A landscape with many valleys, sampled at points; each row gives a point and its height.
A ball rolls from a point to the lowest of its 2 nearest points, and stops where none of them is lower. Distance is the straight distance between rows; heights are no part of it.
(902): [ 30   9   5 -70  28   9  15  35  44   4   5 -39   8   6  15   5 -31   4
   8  26  -3]  (h 501)
(273): [-41  21  17 -46 -12  32   4 -44   4 -65  54 -52  70   6  15  -3 -29  62
 -24  -2   7]  (h 625)
(1706): [ -6 -10   9   9  18 -67  13  26   2  21  12  26 -31  14  17   7 -44 -17
  18  15 -42]  (h 134)
(933): [-48 -15  -9 -20  38 -14 -32 -23 -21 -31  24  22  46  53  -5 -12 -17 -12
   7  57   0]  (h 547)
(383): [ 71  22 -16 -13   5   1  53  -6  64 -40  27  13  11 -22 -18 -46 -41  24
 -32  -2   5]  (h 388)
(1239): [-31 -31 -14  49   0   4  -9 -36 -36  28 -71 -29   1  54  38  -8  -7 -24
   9   5   8]  (h 623)
(543): [-68  16  -9  53 -23  30 -24   6   9 -68 -42  10  50 -12   3  51  -5 -53
 -13  29   0]  (h 143)
(1889): [-45  -2 -12  34  -3 -20 -36   8 -15 -38  46   5  52  42  40 -25 -35  15
 -27  58  16]  (h 519)
(1236): [  29  -83   -3  -12  -11  -40  -11   -4   14   16   15  -34  -37   -6
  -22   27   22  -63  -22 -102   -2]  (h 612)
(1172): [ 21  15  17  -6  -8  -7  20  67  -4  43  14 -17 -44  -7  47  27 -18  60
  35 -15 -15]  (h 604)
(1996): [-21   4 -25   5  32  48  48 -19  30  24 -28  35  -6   6  22   0  -8   3
 -15  -1  56]  (h 337)
(806): [ 58 -46   0 -44  -5 -16  -4 -35  17  15 -39  28 -39 -32 -36   1  66 -24
 -22 -77  -2]  (h 514)
(2064): [ -8 -25  29 -38 -48  36 -19 -14   1 -20 -55  22  58 -23 -14  29  26   1
 -36 -26  74]  (h 630)
(1096): [ 29   8  -1 100 -30  15 -57   2 -46 -35 -23   9  -5 -66   3  -2  35  15
 -20   6 -32]  (h 278)
(1473): [  8   9  10  46 -51 -33 -23 -13 -87   7  -4  60   7  10  55 -30  19  21
 -34   0  13]  (h 400)
(877): [  5  20  27 -69  67  48 -23  15 -38  40  27 -54  20  -2  12  12  18  20
  55  16   4]  (h 151)
(555): [ 41 -14  -7  23 -22 -22  11   5 -18   0  -6 102  -3  23 -11 -29  24 -18
 -25   3  30]  (h 59)
(1520): [  6  12  38 -87  10  26  28  39  32  -8   1  31  -9 -52 -29  20  59  29
 -15 -37  49]  (h 627)
(29): [ 22  26 -17 -15  46  16  61  13   9   7  42  44   5  54   3 -74 -29   5
 -16  21  25]  (h 136)
(1743): [  2 -65 -11   5  30 -33 -20   5  93  19  46 -63 -24 -16 -45  -9  39 -23
   3 -58 -13]  (h 692)
(891): [-41  26 -30  30 -18 -84  31  49 -23  39   1   6 -54   3  33  23  -8   8
   2  11 -59]  (h 210)
(257): [ 22 -21 -11 -56  43 -15 -55 -22  -2  29  33  15  -8   8  -9  11   4 -37
 -18  -7 -62]  (h 315)
(1739): [ 28  35  27  17  26  35  51  32  19 -15 -13 -16  16  35 -34 -61 -14  25
  26  11  27]  (h 327)
(548): [ 42  -4  10  14 -17  12 -21  29  -3  89 -29  42 -42  12  30  11  20 -32
  51 -20 -40]  (h 590)
(2082): [ -2 -25   5 -27  15   1  10   9  41  -2  10   4  14 -23  12  -5  12  36
   6  -8  -1]  (h 475)
(2104): [  1  24  11 -53 -13  52  -4 -13   6 -36  16 -48  45 -29 -36  19  30  -3
 -37  30  92]  (h 265)
(1463): [ 18 -31   8  11 -67  20 -17 -26   3 -68 -40 -27  38  -9 -19  44  14 -10
 -35   4  35]  (h 605)
(557): [-16 -22   1 -41  40 -12 -30 -97 -51   3   6   6  33  25 -33 -11  35 -76
   2   5  12]  (h 712)
(1171): [-64 -31  21 -42  47  20   2 -25 -30  36 -12 -17  19 -10  28  56  18  -3
  49 -14 -13]  (h 405)
(415): [ 30  22  -6 -12 -20 -10  78  34   0 -20  13 -18 -44  -5 -60  45 -81  24
  23 -13  -4]  (h 778)
(1913): [-31  24 -36 -31 -41 -11 -45 -14  39  53  51  -4   5  -4  62 -43  37 -20
 -33  66  68]  (h 46)
(126): [ 18 -39  -3  -2  21 -40   0 -77 -45  11  11  21   6  11   8 -44  10 -47
  -1   9  -2]  (h 680)
(1486): [-25  37 -55  72   1  30 -40 -42 -68 -21 -11 -10  28   1   1  -9   1  -6
 -10  50 -15]  (h 276)
(2023): [  2  11 -13  11 -19  50  -2 -16 -47 -18  34 -43  39 -17  23  11  19  -8
 -41  33  70]  (h 237)
(1948): [-78  69  33  70 -76  -2  33   0 -12 -66 -31  24  29 -32  15  22  12 -16
 -33   9  -2]  (h 135)
(1750): [ -6  12 -37  28  21 -11  27   3 -13  24 -53  -8 -50   9 -31  48 -34 -57
  48  -5 -46]  (h 687)
(116): [ 33   2 -20   8 -17  20   8  72  20  22 -24   3 -44  21 -76  48 -31 -45
  87 -43  35]  (h 574)
(1287): [ -7  26 -38  12 -23  49  49   5  11 -16  18  -3  13  12  86 -42 -19  26
   1  10  42]  (h 243)
(1731): [-22 -10 -24  -7 -32   9 -66  -7   8  28  37  38  30  -8  44   4  54 -33
 -35  45  41]  (h 98)
(1756): [-24 -40  27 -10  20  -8  26   7 -17  38  12  17  -6 -13  31  15  39   4
  34 -25  23]  (h 441)
(1704): [ 57  28 -27  32 -40   0  14  25   3 -43  11   6  10  55 -17 -25 -39  10
 -52  53  28]  (h 464)
(616): [-14 -46  37  16 -56 -72 -20  26 -41  15 -57 -23 -41  24   6  36 -22 -15
   8 -45 -60]  (h 416)
(1792): [ 39 -34  14 -25 -13 -21 -31   3 -24  14 -19  -7 -32  49 -15  36 -19  32
 -45  -5 -17]  (h 483)
(1158): [  -2   10  -37  -36  -35   -4 -113   -3   68   16   -2   51   35    2
  -37   -5   26  -49  -41   48  -10]  (h 317)
(437): [ 19  -1  44 -81  23 -20  39 -62 -40   1  25 -50  21  47  13  -7 -21  -9
  21  16  18]  (h 515)
(1643): [ 54 -37  -1 -34 -34  21  20 -64  12  30 -34 -20 -26 -20  13  10  36  35
 -61 -42  46]  (h 528)
(539): [ 79 -17  -3 -14 -17   7   4  32  37  48  -6 -10 -58  14 -51  44 -21 -40
  43 -30   3]  (h 611)
(1173): [-29  18  -5 -24  28  11  -9 -68 -61 -34  65 -56  50  -7   8 -16 -28  65
  -6 -13  -1]  (h 615)
(1825): [-10 -62   2 -25  16 -27 -27 -34  46  -4  26 -66 -10 -35 -29   2  54   7
 -32 -64  22]  (h 708)
(1625): [-15  47 -26  10 -31  15   9 -52  -1 -35 -45  -8  33 -59  72  -2 -18 -10
   9  30 -39]  (h 336)
(1717): [-17 -10  17   9 -29 -30  36  34  11 -20  14  55  21  28  26 -43 -22  35
 -26   5  43]  (h 284)
(69): [ -9  -2  39 -71  11 -12  22  20  11  46 -16  30 -23 -27 -19 -16  93  27
  23 -44  64]  (h 651)
(222): [  5 -16 -34  47 -24  11  14 -50  36 -30  22  -9  26 -15  46 -15 -23  16
 -39  18   6]  (h 255)
(577): [  9 -69  11  -1  32 -54 -25  25  35  10  38 -16   0 -25 -44  -9  33 -66
 -10 -90 -45]  (h 655)
(1150): [-49   2 -18  37 -10  77  -8  36  21 -12   2 -48  65 -11  48  15  13  -4
  23  44  67]  (h 325)
(1812): [ 62  35 -36  55 -20  15  25  19  58 -23  -9  21  23  -3 -12 -51 -35  26
 -14  31   5]  (h 428)
(101): [ 28 -48 -23 -48   2  -8 -43 -19  48  11 -12   2  -7   1 -46   5  42 -70
 -45 -62   5]  (h 567)
(869): [-47   6  25  39 -48 -48  32  38  40 -72 -16  39  44  19   2 -27 -27   9
  -3  10  12]  (h 340)
(1932): [ 30  19  -2 -21 -60   2  29 -29  29 -42  54 -68  48 -17  51 -12  -7 -11
 -34  24  29]  (h 647)
(461): [ 20  44 -20  24 -43  10 -18 -49 -19 -33   5  30  12 -75  47   7 -19   8
 -42  23 -26]  (h 366)
(24): [-34  48  12  20 -52 -48  74  20  77 -61 -43  -3  15   4 -14 -41 -40  16
 -13  -9  -7]  (h 387)
(1338): [-53 -42   6  -9  30 -10 -21   1 -44   5   6 -27  54  48  39 -29  18 -19
  34  49  48]  (h 573)
(1097): [-29   1 -25  37  10   7 -27  70  32   3 -44  16 -60 -40 -13  41 -14  57
  -7 -31 -36]  (h 309)
(75): [-53  43 -15  72  -5 -17 -49   3 -64  -8 -28 -24  39  -6  63 -52  18  -8
  39  52 -38]  (h 793)
(1741): [-25  -4  40  -4  18 -41  18  46  17 -39   8 -45 -24 -46 -40  44 -26  59
  37 -31 -56]  (h 235)
(355): [-42 -47  -7 -40  43   2  29  24  54  31  56  41   1   2  15  31 -31 -24
  44  -5 -10]  (h 142)
(984): [ 16  -2  11  15 -53  -8 -87  -3  -3  -3  46 -10  -6 -34  31  22  87 -45
 -55  44  28]  (h 149)
(1259): [ 66   2   9  -5 -20  16  35 -48 -23  26 -47  -9 -17 -25  34 -18  20  30
  -3 -40  15]  (h 546)
(1767): [ 28  17 -25  -8  25  21  90 -29  -2 -21  35   9  12  -1  51 -58 -27  -7
  23   6  15]  (h 203)
(317): [-20 -40 -14  30  68  34 -15 -11  -9  23  36 -32 -24  60 -36 -15 -15   0
   3 -14  -1]  (h 227)
(1269): [-54  14  13 -11  81  30  20 -28  -5  21 -14   9 -12 -16  22  13 -25  27
  31 -23   0]  (h 373)
(2062): [  0  18 -55   5 -33 -36 -14  11 -34  11  11 -18 -62 -39 -32  60 -62  53
 -21 -60 -58]  (h 241)
(995): [-54 -34  -8  49  -3  -4 -38 -28 -46 -13 -33   6  55  50  32  -6   8 -52
  26  38  30]  (h 598)
(535): [ 91  22 -19 -19  10  15   8  -8  31  23 -13  19 -21  20   7 -21 -53 -15
 -15  24 -14]  (h 301)
(752): [ 14 -27 -14   4  19 -20  -1  26  61  23  31  19 -41  -5   6  49 -31 -15
  53  -7 -38]  (h 39)
(533): [ 60  26  11  12 -37  33 -34 -13 -15 -15  34 -58  -6 -41  63   9  77 -16
 -47  55  23]  (h 183)
(1997): [  8 -18  14  20 -29 -33 -22   1 -59  11 -48 -50 -32  77  31  -5 -21  49
 -30  -3 -28]  (h 458)
(2031): [  5   6 -18  63 -47  91  11  34  27   5 -23 -24  27 -37  65  28  17  -6
 -29  27  48]  (h 299)
(153): [-40  15  74 -18   1 -55   9  40 -47 -38  -2 -15 -20  40 -57  38 -41  27
  35  -5 -62]  (h 385)
(450): [-10   3 -49  15  -7 -24 -15  26 -28  10  -4  40 -64 -24 -53  70 -45 -11
 -15 -93 -40]  (h 300)
(1919): [-45   4  36 -49 -12  46  34 -29 -16 -11 -28  31  29 -28 -16   6  32  19
 -29 -45  96]  (h 626)
(1780): [ 12  36  -8 -75 -32  28  26 -25  14 -86  58 -75  60   8  19 -19 -15   5
  -2  23  22]  (h 636)
(1694): [ 41  20  37 -72  20  22  -4 -12 -67  57  17 -38 -27   5 -12 -10  44  11
  33  15  10]  (h 188)
(1387): [ 49 -23   9 -32  28 -34  14 -16  35  34  59 -13 -13   3 -10 -37  13 -27
  48  21 -61]  (h 122)
(1426): [-39  56 -10   9 -51 -54  39   9 -88  12 -30   3 -43  36 -65  67 -31 -20
   9 -15 -39]  (h 342)
(511): [ -7  -5  18 -49  32   5  68  13  34  30  69  10 -14  25  55   2 -38 -26
  41  26  34]  (h 219)
(1682): [ 58 -25   3 -43 -13   0  10  39  82  49   1  -7 -47  -6 -31  29  10  -4
  -9  -8  28]  (h 640)
(954): [ 57  -5  21  24   7  16  10   8  12  44 -58 -23 -35  34   9   0   4 -42
  61   6 -24]  (h 631)
(57): [-91 -34  29   6 -10 -48   5   9  25 -24 -53  20  46  34  46  16 -23 -24
   8   7  17]  (h 273)
(348): [-36 -30  22 -62  32   0  -3 -71 -17   1  12 -20  51  14  16 -34  58 -47
  36  17  10]  (h 739)
(1255): [ -1 -18  15 -73  34 -11  54  16 -36  -5  89  16 -27  84  11  -2 -62   5
 -10  31  28]  (h 565)
(1969): [ 37 -16  -2 -11  13  17  16 -39   4  72  -3   4  -5 -41  20 -41  55 -24
  42 -42 -18]  (h 498)
(576): [-70  -5  10  54 -57  -9  20 -19  26 -52 -38   4  67  14  36  28 -33 -41
 -15  35  17]  (h 208)
(1709): [ 17 -23 -15  26  -8  -7 -46 -44 -24 -29   2  29  22 -65 -43  -9  50   7
 -45 -72 -26]  (h 390)
(363): [ 15  53  41 -27  14  26  63  25 -34 -23  -7  13  -3  -4  -1 -54   2  39
   4 -29  21]  (h 282)
(620): [ 67  26  17 -59 -61  -7 -18  21  20   3  -6  -1  35 -19  32 -47  39 -21
  15  36  20]  (h 341)
(36): [ 37   3 -14  28 -11  44 -53  17  41  37  19 -40  43  13 -16 -44  39 -10
  16  76   3]  (h 435)
(1296): [ 21 -23 -15  10  28   8 -35 -56  22  17  -3  25   5 -52 -10 -27  55  -8
   1 -49 -35]  (h 448)
(1972): [-36  31  -4  29  -3 -79  10  25 -71  24 -20  10 -72  24 -32  37 -11 -18
 -14  23 -73]  (h 274)
(503): [-52 -31  -3  14 -28 -37  39  46 -35  24 -32   0 -53  36 -29  62 -38  -6
  53 -30  36]  (h 505)
(144): [-19   7  24  58 -39  -7  13  -6  11 -78  -6  11  28 -73 -51  -3   4  25
 -16 -14  13]  (h 549)
(1742): [ 56  39  45 -66   2  37  53  -6 -40  27   1 -16  -3 -12  -2 -43  42   1
  26 -16  35]  (h 231)
(525): [-63 -21  52   9  19 -57   6  31  -1 -61 -30  -4   2  62 -59  21 -39 -13
  -2  10 -23]  (h 329)
(585): [-52   1  11  38  11 -15  -2  42  46 -37 -21 -24 -12 -55  -4   2 -16  68
   1 -28 -42]  (h 271)
(1472): [-51 -12 -26  77  25 -10 -33  19   7 -11 -11  41   5   8  -2 -21  23  23
   2   8  -1]  (h 216)
(998): [ 20 -21   2  52   5 -15  42  22  -9  11 -60 -36 -50  50 -26  20 -31 -13
  40 -23  -9]  (h 659)
(2032): [ 38  84   6   1   0  -7 102  10 -29 -16 -17  21 -48  13 -27 -46 -47 -21
   6  17 -11]  (h 738)
(646): [ 54  30  23 -38  18  69 -23  60 -43  56  -7  -2 -47   0  -9  31  10  49
  27 -14  -4]  (h 538)
(618): [ 11 -20  11 -22  12  14 -12 -51 -34 -17 -19 -58  27  42   4  -7  -1  -5
  -1  12  -8]  (h 492)
(738): [-48 -29  -3  41 -81 -60  10  42 -46  26 -56 -38 -62  22 -33  65 -32 -26
  16 -42 -18]  (h 465)
(1453): [-31  -3  39 -38  58  15 -15  33 -15  -4  45 -58  -6 -18  -2  18 -15  59
  47   3 -29]  (h 181)
(1043): [-26 -54 -24  20  58   9 -42 -23  31  35  58 -18  25  31  -9 -48  25  -6
 -10  20   4]  (h 164)
(654): [-33   2  29 -20   4 -15  -8  63   1  -9  53 -68 -24  -3 -16  68 -47  76
  50 -17 -20]  (h 205)
(728): [ 21 -51 -28  18  20   4 -25 -58 -23  57 -18 -20   2  52  24 -26  26 -55
  -8 -18  -4]  (h 648)
(1330): [-12  37  21 -58  32  84  64 -30   9   2 -17 -24  21 -49  37  12 -14   9
  11 -22  24]  (h 432)
(1047): [-39  20  14 -46  41  15  17   9 -60 -13  43  15  -5  53  20 -26 -30  33
 -18   6  24]  (h 587)
(916): [ 12 -18  33  37 -30  -3 -43  -9   8 -94 -28 -37  57 -51 -41  21  37  11
  -9   3 -16]  (h 578)
(1504): [ 49 -20 -42  44 -32  -6 -31 -56  14  -5  41 -27  26 -32   2  -6  13 -19
 -23  23  -2]  (h 214)
(1314): [-26 -16 -36  69  51 -56 -20  10   5 -18   3  29   7  56 -30 -43 -16  -1
  -3  14 -41]  (h 138)
(404): [ 21 -15   0 -59  -1  55  37  15  -4  33   1 -43 -41  18  -4  69 -34  25
  19 -11  50]  (h 473)
(1521): [-54 -30   7 -24  47 -30 -74  10   5  21  43  -9  10 -24  19  15  48  46
 -10 -25 -51]  (h 735)
(1180): [ 82  32  -8 -35 -47 -13 -86  12   0  -1 -14  -3  26  -3  16 -19  47 -45
  -2  69  -5]  (h 397)
(740): [ 69  11  25  -7 -12 -25 -10  31 -25  24   1 -57 -20 -14  40 -19   3  86
  31 -19 -50]  (h 588)
(963): [  61    5   -6   -9  -14    7 -108   36   43    6  -25   -8   46   29
  -22  -14   28  -25   17   72  -25]  (h 457)
(89): [ 64   3 -17 -10  16   1  53 -59  28  40  13  -4 -14   3  26 -33 -17 -23
  13  23   4]  (h 251)
(1867): [-12 -15  38 -66   4   3  50 -23   5  -2  -5  43 -14 -23 -52  23   7  31
 -38 -42  65]  (h 600)
(1554): [-37   5 -24 -11  10  -3 -30 -20  22  58  85 -18  21  25   5 -66  46  -6
  -8  58  25]  (h 99)
(827): [-35  20   9  51   3 -16  -4  12  -5 -28  -8 -30  55 -34  53 -38  19   9
  59  31 -19]  (h 782)
(725): [-61   0 -14 -22   5  43 -37  24   1 -13   3  13  74  -8  58  31 -14  10
  -9  37  74]  (h 349)
(1200): [-38  16   2 103 -14  19 -72 -13 -72 -54 -17 -10  21 -36   6  12  28 -15
 -45  24 -10]  (h 236)
(1007): [-68   8 -13  25  45   7  28  37  53  16 -38  92 -39  24 -26  29 -40 -21
  -4  -6   7]  (h 426)
(420): [-56 -10 -30  41  31 -14   6  62  65  18 -25  44 -52   1 -44  45 -23   1
   1 -26 -45]  (h 363)
(310): [ 11 -20   1  19 -32 -33 -28  25 -76  14 -20  21 -17  66  53 -23  19  55
 -35  28 -10]  (h 436)
(1939): [ 18   6   5 -20  35  37  10  -1  93 -14   2  32 -11 -52 -72  12 -22   4
   5  -5 -32]  (h 816)
(658): [-39 -36 -13  36   6 -19 -40 -12  54 -22  -2 -32  61 -43  48   1   7   3
  53  10 -44]  (h 768)
(1634): [-19 -71 -19  41  45  18 -34  33  41  52  59 -14 -20  54 -50  13 -16 -41
  18 -33 -13]  (h 291)
(657): [ 13  35   8 -59 -41   7  -2 -15   1 -25  -1 -25  22 -40   7 -32  50 -15
   0  17  81]  (h 294)
(1930): [  9  27  -7  16  21  10   7  48 -80  42  25 -17 -68  18 -25  25 -30  27
  37   9 -22]  (h 585)
(271): [-22 -11 -44  71  -4  12  39 -55  39  -7 -44  31 -11  -2  12 -12 -30  10
 -40 -11  19]  (h 295)
(1619): [ 36 -38  18 -68 -35   4   8 -36  -4  11 -33 -18  -8  12  20  63 -17  35
 -42 -36   3]  (h 508)
(614): [  6  13 -27  -8  44  10  74  -1  -9  40  61  24 -44  36  15  -7 -60 -13
  48  22  12]  (h 263)
(146): [  2 -17   5 -24  75  24 -28  -7  68  -5  32  -9   1  -1 -83   2 -14  -7
  20  -2 -52]  (h 837)
(345): [-20 -29  18   7 -43 -50 -26   0   4 -18 -48  27 -10  14  30  29 -15 -13
 -25 -26 -66]  (h 353)
(1500): [ 14 -25 -22 -32  -3   8 -79 -20  68  17 -11  -5  55  -2   7   8  23 -66
  -9  21 -38]  (h 407)
(2037): [ -1 -21  31  -7 -14 -33   6  30  38 -18 -12  94  -4  22 -20 -13  -7   3
 -32 -15  22]  (h 202)
(52): [-75  21  49  13   2  -6  -9  42 -25 -71 -51 -10  23  66 -58   4 -23  35
  -8  19  12]  (h 275)
(209): [  5   8   8 -40  12  66  85 -20 -29  21 -22 -15 -30 -11  23  24 -42   4
   3 -40  52]  (h 453)
(1441): [  1  52 -23  28 -48  58 -11  48 -12 -20  11  -8  13 -14  81   0 -15   8
 -41  25  31]  (h 272)
(1131): [ 30   3  16  18   9  23 -20  18 -16  90   2  14 -31 -55  23 -17  53 -25
  63 -54 -57]  (h 543)
(1278): [ 16 -14  -4 -15  19 -28 -34  21 -38  14  26  13 -30  -4 -42  48  -9 -27
  12 -58 -56]  (h 372)
(1834): [-24   9 -12  68   1 -29  -2  48   3  20 -55  72 -40   0   6 -29  27   8
  -5 -16 -12]  (h 290)
(1040): [-42   5  65  10  34 -17   3  14 -51 -22 -14  22 -12  -3 -66  26 -12  30
  25 -28 -24]  (h 429)
(478): [ 37  66  35 -23 -29 -25  87  28 -11 -30  22  15 -70   2 -17 -13 -59  31
  -2 -35 -11]  (h 760)
(1272): [ 42 -14 -29 -53  14  25  20  -3   1  28  26 -13 -38 -26 -20  67  -9   8
  12 -59   7]  (h 493)
(1256): [ 57  40 -16 -68   5  63 -26  25 -28  46  26 -20 -47 -32 -42  43  12  -1
  33 -50  -8]  (h 516)
(1794): [-37  14  12 -29  58   7  16 -21 -72 -20  74 -19  32  16  18 -55  18  66
  -2   6  38]  (h 603)
(472): [-38 -55 -12  -6  10 -22 -54 -21  -3  11  34 -15  13 -31   2  -7  59  51
 -35 -36  20]  (h 721)
(2046): [ 43 -19  28 -42  17 -14  78  -9 -15 -14  47 -43 -16  84   1 -28 -46 -18
  11  25  17]  (h 539)
(419): [ 37   7  -6  30 -32  29  12  13  44   3  47 -51  41  12 -30 -56  40 -13
  27  60  56]  (h 399)
(328): [-44 -41  14  -4   9 -43 -65 -14 -53 -16 -30  29   4  52  28  22 -15  11
 -16 -15 -45]  (h 285)
(1967): [  9  24  15 -53  45   6  44   8  -5  28  57  73 -20  22 -49 -64  15  -3
 -13   7  47]  (h 30)
(546): [-83  49   7  78 -27   2 -18  32 -30 -73 -27  18  20 -27  -8   7  24  37
 -41  15  14]  (h 190)
(1034): [ 57 -48 -31  30   2  -5 -33 -54  40  10  10 -72  19 -21 -22 -30  54 -38
 -13 -18 -30]  (h 153)
(1138): [ 68  22  19  -1 -21  -9  -1 -25 -76  14 -36 -22 -24 -26  33 -25  16  34
  20 -12 -59]  (h 568)
(1793): [ 64 -47 -27 -35   4  -8 -20 -55  77  18  -3 -96  23 -21  25 -11  35 -23
  20  14 -19]  (h 90)
(2092): [  7  49  13   6  12 -16  69  -7 -10  -3 -39   0 -46  -6 -11  15 -43 -35
  15   2 -43]  (h 714)
(900): [ 51 -20   0 -24  -8 -24  -6 -45  67  51  37 -48  10 -26   6 -69  51 -44
  46  18  -9]  (h 14)
(487): [-32 -14 -15  -1  55  25  21 -15  18  13 -44  82  -1  28 -17   3 -19 -51
  13   5  10]  (h 408)
(1053): [  7  40 -13 -11 -25  -6 -24 -11  14 -20  37  75  38 -46  38 -12   5  -8
 -39  26  -8]  (h 404)
(332): [-18  -1 -14 -49  48 -10  -5   3  40  35  45  76  -6  19 -36 -14  19  12
 -31  18  36]  (h 137)
(2090): [-72 -14  18 -31  -1  25 -12  16  34 -40 -36  13  80  32  37  22 -14 -16
  31  32  48]  (h 328)
(526): [ -7 -38 -22  38 -23 -21  24  72 -13  26   0 -26 -22  16 -61  41 -20  -6
  86 -16  38]  (h 537)
(1323): [-101   49   -1   44  -36   -4   20  -16    1  -47  -72  -11   52  -53
    6   28   28  -31    7   10   -3]  (h 66)
(780): [-21  16 -19  68 -12  -5   3   1 -48  45 -41  69 -19 -17  63 -46  31  12
  -5  -1   5]  (h 354)
(825): [ 15  24 -20  63 -37   6 -20  -4 -26 -55  22  11  22  25  32 -10 -27   1
 -68  78  -6]  (h 495)
(534): [  3  30 -13  36  33  12  54  16 -40  65   6  25 -69  50  27 -26 -37  12
  15  20  18]  (h 303)
(749): [ 55  25 -17 -26  -5  14  16 -23  46 -43 -33   1   9  -2   7   1 -66  15
 -37  14 -17]  (h 348)
(1081): [ 31  17   4   7  26  45   3   7 -70  55 -27  17 -53  60  33 -30 -13  28
 -21  -3  33]  (h 287)
(1823): [-76 -20 -29  55  18 -65 -55 -21 -46   2  -2  19 -17  46  13 -26  -5   2
 -10  14 -59]  (h 220)
(1689): [ 64 -10  -2 -35  18 -54 -20 -14 -38  53  67  39 -34  -4 -14  -2   8 -23
  25   2 -66]  (h 229)
(771): [-32  12   0 -58  57  53  53 -51   5  16  24  36   8 -49  10   1  -3  22
   3 -33  24]  (h 406)
(1372): [-24  35 -55  63   7  40 -30 -53  -2 -10 -17 -47  51 -35  45  -2 -23 -36
   8  35 -32]  (h 307)
(578): [ 66  -4  29 -31 -14 -12  43  68  66  19 -10  58 -40  -1 -25  27 -11   1
  18   5   2]  (h 671)
(1524): [-12  -3 -15 -56  21  -1 -63  13  80   5  15  62  22  14 -27  -4  26 -11
 -19  30  -1]  (h 228)
(1126): [ 22  42  24  -6  -4  54 -46 -15 -56 -20  61 -19   5 -31  25  28  50  -5
 -84  51  39]  (h 209)
(1265): [ 34  38 -31   8   9  -5   4  28 -37  42  10 -52 -70   8  44  16 -56  49
  19   4 -44]  (h 601)
(1652): [ 48   4  -5 -29   7  12  63  12  67 -23 -16  -4 -35 -32 -65  46 -31  10
   7 -25 -13]  (h 796)
(374): [-15 -27  -6  64  -7 -15  67 -35  69 -54 -63   5  12 -18 -56 -13 -14 -26
   7 -23   9]  (h 474)
(718): [ 45 -21  19 -23   5   2  43 -40  15 -10 -33  52 -22 -22 -39  30   2  -3
 -39 -50  18]  (h 566)
(46): [ 47  13 -21 -10  11   4 -21 -29 -54  33 -24  59  -9  40 -10 -37  31 -19
 -45  19  42]  (h 187)
(2008): [ 49   2 -21   1  -8  13 -13 -10 -53  89  -1  26 -16  26  52 -48  32  11
 -24  10  51]  (h 248)
(1816): [ 21  30  -1   0 -19 -33 -37   7  24 -47  -8  67  41 -65  12 -18   0  -2
  -2   2 -64]  (h 339)
(256): [-34 -25 -16  -5  30  -6 -63  19  57  27   8  -4  18 -39  54  23  21  21
  32 -13 -73]  (h 752)
(364): [ 30 -31 -19 -23   1  13 -59 -31  23 -21 -21 -39  42  10 -32   6  22 -37
  -7  28  13]  (h 459)
(1471): [  8  -5  20  38   0  23  45  19   9 -42  42 -27  36  17 -23 -52  15   9
  17  29  78]  (h 367)
(1510): [-40  11  26  51 -31 -12 105 -29  65 -53 -24 -18  14  18   2 -26 -23 -15
   9 -29  21]  (h 427)
(1447): [-10  15   6  15 -36 -63 -16   1 -19 -23   4 -10 -51 -44 -30  42 -44   6
  17 -25 -95]  (h 182)
(1264): [-16  35   4  17  25 -54 -20  -4  16 -28 -14  13  -1 -48 -18  -8 -26   9
  13   0 -91]  (h 256)
(1986): [ 18  30  17   3   8  38  -3  63 -74  27 -24  38 -55  11 -36  25 -14  32
  -4 -16   1]  (h 562)
(382): [-56  -9  -3  79  -8  22  49 -22  53 -67 -37  16  56 -61 -20  -6  -3   2
   9 -20  22]  (h 517)
(699): [-66  44  30  36 -27  28 -34  27 -61 -75 -20  16  27  31 -44  15 -14  42
 -60  18  25]  (h 232)
(1995): [ 38   7 -14  38 -16   6 -98   6 -15 -36 -21  10  17 -39 -44 -16  42  31
 -35 -22 -41]  (h 330)

For each start below, name the point where the ball stops.
(415) => (1200)
(740) => (1314)
(1265) => (1269)
(1780) => (1967)
(1682) => (1314)
(963) => (1913)
(578) => (1314)
(1463) => (555)
(827) => (806)
